Points on a hilly landscape, in no order, each with its height.
A climber steps from a point to the highest of its 2 nearest points, and stops where none of them is higher. Distance is the straight distance between rows; heights are no part of it.
k851 (h 361): [ 99, 114, 184, 126, 149,  93, 140,  70, 120, 139, 155, 137, 157, 142, 115,
  99, 162, 165, 148, 120, 134, 145, 104]
k275 (h 620): [219, 122, 134, 145, 122, 173, 154, 130,  87, 159, 136, 173, 108, 184, 123,
 146, 124, 189, 104, 122, 122,  97, 118]
k295 (h 746): [ 84, 145, 158, 131, 175, 120, 146, 121, 150, 154,  92, 138, 119, 161, 120,
 128, 172, 178, 131,  97, 134, 128,  96]
k883 (h 437): [ 70, 128, 109, 180, 138, 128, 118, 102, 108, 139, 159,  83, 101, 104,  72,
  99, 145, 154, 122, 162, 143, 123, 151]
k843 (h 764): [104,  79, 118, 117, 144,  97, 159, 103,  67,  79,  93, 158, 148,  96,  76,
  83,  88, 159, 101,  91,  72, 114, 132]
k694 (h 702): [133,  88, 134, 123, 132, 117, 166, 119,  86, 105, 105, 183, 133, 125, 101,
 101, 128, 177,  90, 105, 101, 103, 118]
k777 (h 109): [184, 150,  54, 129,  94, 157, 133, 165, 121,  93, 120, 127, 118, 134, 141,
 157,  84,  99, 134, 138, 106,  99, 108]
k444 (h 168): [143, 176,  53, 144, 113, 154,  99, 142, 129, 125, 126,  60,  93, 142, 123,
 129, 124, 113, 120, 154, 143, 116, 151]
k806 (h 408): [ 77,  95, 127,  97, 117, 105, 148, 147, 165, 111, 107, 171, 141,  95, 147,
 122, 161, 128, 120, 110, 120, 110, 106]
k333 (h 76): [139, 112, 136,  88, 117, 120,  94, 162, 150, 128,  97, 147, 116, 118, 191,
 122, 116,  92, 134, 105, 134, 157, 198]
k941 (h 385): [ 85, 110, 152, 153, 142, 104, 160,  85, 108, 123, 157, 122, 142, 110,  89,
 112, 151, 161, 130, 142, 128, 116,  97]
k406 (h 541): [106,  77, 129,  81, 106,  84, 122, 108, 142, 120, 142, 141, 130, 122, 182,
  86, 176, 123, 158, 104, 159, 118, 152]
k43 (h 516): [ 92, 128,  67, 107, 162, 116, 166, 131, 129,  92,  97,  75, 124, 118, 114,
 117, 149, 130, 140, 111, 105, 112,  85]
k186 (h 520): [ 89, 134,  99, 139, 152, 128, 127, 136, 109, 111, 118,  76, 118,  87,  87,
 121, 107, 103, 114, 149, 117, 130, 138]
k810 (h 648): [187, 155, 141, 145, 174, 173, 102, 129, 117, 174,  97, 118, 101, 200, 107,
 126, 119, 182, 118, 104, 125, 153, 153]
k663 (h 600): [117, 152, 145, 127, 155, 129, 189, 141,  77, 112, 103, 119, 110, 109, 103,
 148, 126, 120,  84, 131, 110, 102, 100]
k180 (h 58): [171, 128, 147, 115,  98, 142,  87, 167, 144, 147, 112, 196, 120, 143, 177,
 145, 103, 109, 120, 122, 138, 152, 175]
k468 (h 519): [118, 179,  82, 115, 144, 143, 150, 152, 158, 134,  81,  92,  97, 164, 142,
 156, 160, 138, 125, 116, 128, 108,  95]
k654 (h 389): [ 98, 144, 128, 120, 115, 127, 142, 146, 189, 135, 122, 139, 135, 122, 158,
 168, 157, 119, 134, 138, 137, 115,  87]
k283 (h 795): [180, 128, 154, 109, 150, 140, 133, 120,  53, 126, 118, 150, 120, 143,  93,
  96, 109, 143,  87, 115, 115, 138, 144]
k222 (h 412): [ 92, 141, 141, 159, 128, 121, 134,  91, 105, 152, 172, 105, 108, 129,  96,
 111, 179, 153, 115, 161, 167, 111, 121]
k60 (h 425): [208, 124, 129, 153,  99, 156, 151, 124, 129, 125, 170, 157, 153, 153, 140,
 180, 109, 140, 151, 151, 124, 107,  63]
k948 (h 697): [173, 103,  85, 137, 157, 150, 166, 129, 101, 131,  89, 122, 115, 177, 114,
 118, 121, 197, 120,  79,  85, 106, 124]
k825 (h 464): [158, 149,  91, 113, 132, 145, 125, 154, 172, 145,  89, 139, 112, 187, 157,
 156, 146, 152, 137, 108, 134, 122, 100]
k540 (h 654): [ 94, 152, 191, 145, 148, 122, 151, 124, 148, 159, 128, 146, 134, 138, 124,
 159, 165, 146, 119, 135, 146, 127,  90]
k527 (h 720): [ 61, 105, 127, 173, 121, 125,  92, 131, 129, 131, 146, 113, 126,  60,  80,
 107, 110, 115, 107, 165, 134, 139, 180]
k306 (h 485): [ 86,  95, 153, 178, 114, 116,  84, 107, 129, 138, 189,  93, 153,  65,  94,
 107, 109,  96, 145, 164, 155, 151, 173]
k949 (h 98): [180, 148,  74,  97,  97, 134, 107, 153, 112,  98, 128, 129, 113, 134, 163,
 122, 108,  77, 134, 130, 129, 129, 138]
k362 (h 206): [116, 124,  89, 118, 132, 119, 105, 140, 165, 121, 121, 100, 133, 119, 142,
 124, 130, 112, 147, 132, 132, 141, 141]
k492 (h 183): [163, 133, 104, 139,  64, 144, 107, 153, 167, 108, 160, 144, 153, 110, 172,
 164,  77,  66, 167, 152, 123, 126, 124]
k132 (h 240): [127, 171, 214, 128, 105, 129, 124, 126, 150, 145, 158, 117, 149, 119, 181,
 172,  93,  48, 148, 148, 146, 164, 149]
k154 (h 133): [140, 140,  89, 133,  81, 147, 138, 164, 149,  92, 129, 142, 136,  94, 143,
 170,  93,  79, 130, 154, 107, 100,  99]
k989 (h 323): [120, 146, 192,  93, 126, 114, 122, 131, 144, 132, 131, 107, 128, 114, 205,
 152, 115,  53, 163, 114, 148, 167, 168]
k917 (h 575): [210, 132,  99, 150,  83, 175, 116, 133,  99, 157, 146, 170,  93, 173, 124,
 139, 124, 166,  96, 149, 146,  92, 140]
k542 (h 306): [ 65, 157, 155, 141,  91, 143, 138, 155, 187, 135, 135, 137, 129,  80, 143,
 176, 141,  89, 104, 166, 132, 113, 109]
k420 (h 700): [ 74, 114, 135, 100, 157,  91, 139, 114,  78,  99,  88, 144, 123, 106,  88,
  72, 122, 138,  92,  98, 101, 139, 155]
k984 (h 254): [ 71, 151, 139, 159, 114, 148, 127, 158, 162, 125, 125, 112, 133,  61, 109,
 174,  94,  78,  96, 174, 116, 126, 135]
k930 (h 185): [102, 127,  50, 140, 116, 129,  82, 137, 151, 123, 133,  71, 106, 114, 119,
 100, 148, 121, 137, 146, 149, 125, 161]
k440 (h 703): [164, 140, 121, 147, 165, 165, 125,  97,  84, 173, 109, 104,  89, 201,  91,
  89, 143, 212, 110,  94, 121, 131, 165]
k136 (h 333): [ 68,  93, 145, 173, 116,  91, 103,  48, 129, 138, 183, 139, 147, 122,  83,
  80, 145, 195, 156, 136, 131, 135, 147]
k63 (h 540): [142, 168, 213, 158, 138, 141, 143, 121, 148, 162, 148, 147, 152, 150, 134,
 187, 128, 128, 134, 147, 143, 142,  85]
k692 (h 486): [ 79,  77, 121, 105,  97,  77, 116,  96, 118, 102, 159, 136, 138,  89, 135,
  62, 167, 125, 144, 114, 145, 109, 151]
k658 (h 566): [145, 101, 138, 115, 122, 109, 138, 118, 130, 103, 161, 132, 170, 109, 134,
 137, 125, 100, 157, 133, 130, 131,  89]
k751 (h 467): [ 93,  91, 131, 100, 130,  85, 139, 110, 160, 106, 150, 110, 168,  98, 157,
 111, 153, 105, 180, 114, 133, 138, 103]
k142 (h 299): [110,  86,  82, 140,  79, 126,  91, 146, 164, 120, 148, 142, 132,  91, 134,
 115, 139, 123, 132, 144, 147, 101, 146]
k601 (h 523): [211, 164,  99, 134, 110, 169, 121, 126, 110, 145, 149, 122, 105, 188, 135,
 146, 125, 144, 125, 143, 144, 114, 117]
k486 (h 583): [168, 128, 157, 138, 169, 145,  85, 115, 123, 161, 118, 123, 137, 168, 101,
 113, 101, 163, 131, 119, 120, 175, 161]
k451 (h 482): [179, 144,  90, 110, 137, 147, 130, 122, 120, 142, 110, 119, 103, 200, 135,
 121, 159, 164, 126, 106, 141, 119, 112]
k953 (h 351): [102, 100,  85, 101,  78, 129, 118, 165, 175, 114, 117, 169, 119,  94, 164,
 131, 151, 108, 113, 132, 137,  94, 127]
k589 (h 738): [206, 119, 117, 113, 163, 160, 166, 126,  52, 127,  97, 134, 108, 170, 102,
 108, 104, 172,  99,  85,  89, 115, 132]
k22 (h 468): [ 75, 127,  81, 186, 159, 145, 147, 132, 105, 135, 123,  57,  89,  92,  71,
 119, 115, 149, 109, 149, 107, 109, 155]
k859 (h 667): [115, 149, 137, 112, 171, 124, 170, 142, 111, 125,  80, 124, 112, 145, 119,
 139, 146, 145, 111, 100, 112, 120,  91]
k733 (h 593): [ 97,  87, 144,  81, 127,  78, 121, 107, 137, 119, 108, 173, 137, 135, 154,
  77, 164, 156, 137,  77, 128, 133, 146]
k504 (h 384): [108,  91, 154, 161, 111, 104, 100,  83, 118, 133, 191, 123, 155,  98, 100,
  91, 141, 137, 145, 150, 154, 135, 145]
k496 (h 187): [145, 180, 183, 125,  95, 127, 121, 122, 127, 143, 166, 139, 128, 139, 166,
 153, 130,  78, 123, 156, 162, 136, 136]
k82 (h 245): [143,  90,  92, 138,  98, 127,  95, 143, 184, 117, 153, 125, 159, 104, 158,
 140, 111, 107, 171, 138, 135, 135, 133]
k58 (h 587): [ 95, 170,  95, 108, 152, 120, 145, 133, 116, 120, 106,  78,  97, 135, 122,
 118, 166, 114, 113, 128, 140, 125, 117]
k598 (h 411): [ 68, 106, 124, 153, 132, 129, 104, 141, 154, 122, 136,  91, 152,  47,  92,
 143,  78,  79, 127, 161, 117, 147, 151]
k66 (h 644): [ 71, 110, 176, 102, 151,  91, 121, 127, 125, 127,  86, 177, 135, 115, 122,
  87, 142, 144, 110,  88, 114, 151, 159]
k553 (h 594): [136, 138, 142, 125, 162, 120, 135, 108,  84, 121, 136,  92, 132, 123,  93,
 118, 117, 119, 120, 138, 124, 143, 122]
k627 (h 565): [ 78, 136, 177, 116, 162, 111, 110, 151, 153, 145,  87, 140, 129, 113, 134,
 123, 132, 116, 116, 108, 130, 159, 151]
k411 (h 716): [170, 110, 116, 139, 150, 134, 150, 117, 116, 111, 146, 102, 161, 127, 104,
 151,  94, 129, 157, 137, 107, 128,  80]
k583 (h 745): [149, 123, 147, 127, 162, 138, 125, 114,  81, 142,  91, 149, 112, 166,  89,
  87, 126, 192,  95,  92, 108, 139, 157]
k152 (h 396): [108, 129, 151,  85, 134,  96, 128, 127, 166, 127, 133, 100, 138, 118, 191,
 137, 153,  85, 174, 114, 147, 153, 130]
k348 (h 502): [121, 154, 157, 136, 175, 133,  86, 134, 148, 158, 100, 106, 131, 146, 118,
 133, 114, 128, 130, 123, 130, 178, 158]
k964 (h 163): [184, 185, 150, 131,  95, 153, 119, 140, 105, 130, 143, 153, 118, 149, 143,
 158,  93,  90, 109, 159, 131, 133, 133]
k472 (h 538): [182, 124,  91, 136, 112, 140, 139, 133, 160, 106, 155, 112, 163, 140, 145,
 172, 104, 114, 179, 144, 117, 118,  62]
k377 (h 456): [ 72, 123, 114, 106, 148, 106, 155, 127, 164, 116, 109, 115, 132, 120, 131,
 127, 172, 137, 141, 115, 123, 123,  86]
k346 (h 430): [188, 132, 180, 142, 108, 143, 126, 126, 140, 149, 167, 175, 160, 154, 148,
 168, 110, 124, 143, 145, 137, 147, 102]
k112 (h 135): [165, 179, 153, 124, 119, 148, 122, 154, 140, 123, 113, 140, 140, 145, 150,
 181,  57,  72, 135, 142, 105, 149, 121]
k679 (h 88): [163,  99, 112,  81, 101, 113, 103, 144, 107, 105, 138, 147, 121, 112, 180,
 101, 120,  79, 141, 112, 139, 141, 177]
k211 (h 658): [181, 109, 131, 121, 126, 139, 179, 122,  79, 129, 124, 170, 119, 162, 121,
 131, 145, 176, 103, 110, 118,  89,  90]

Where does a climber stop that starts at each point below?
k451: k843
k777: k58
k348: k283
k132: k411
k444: k58
k930: k58
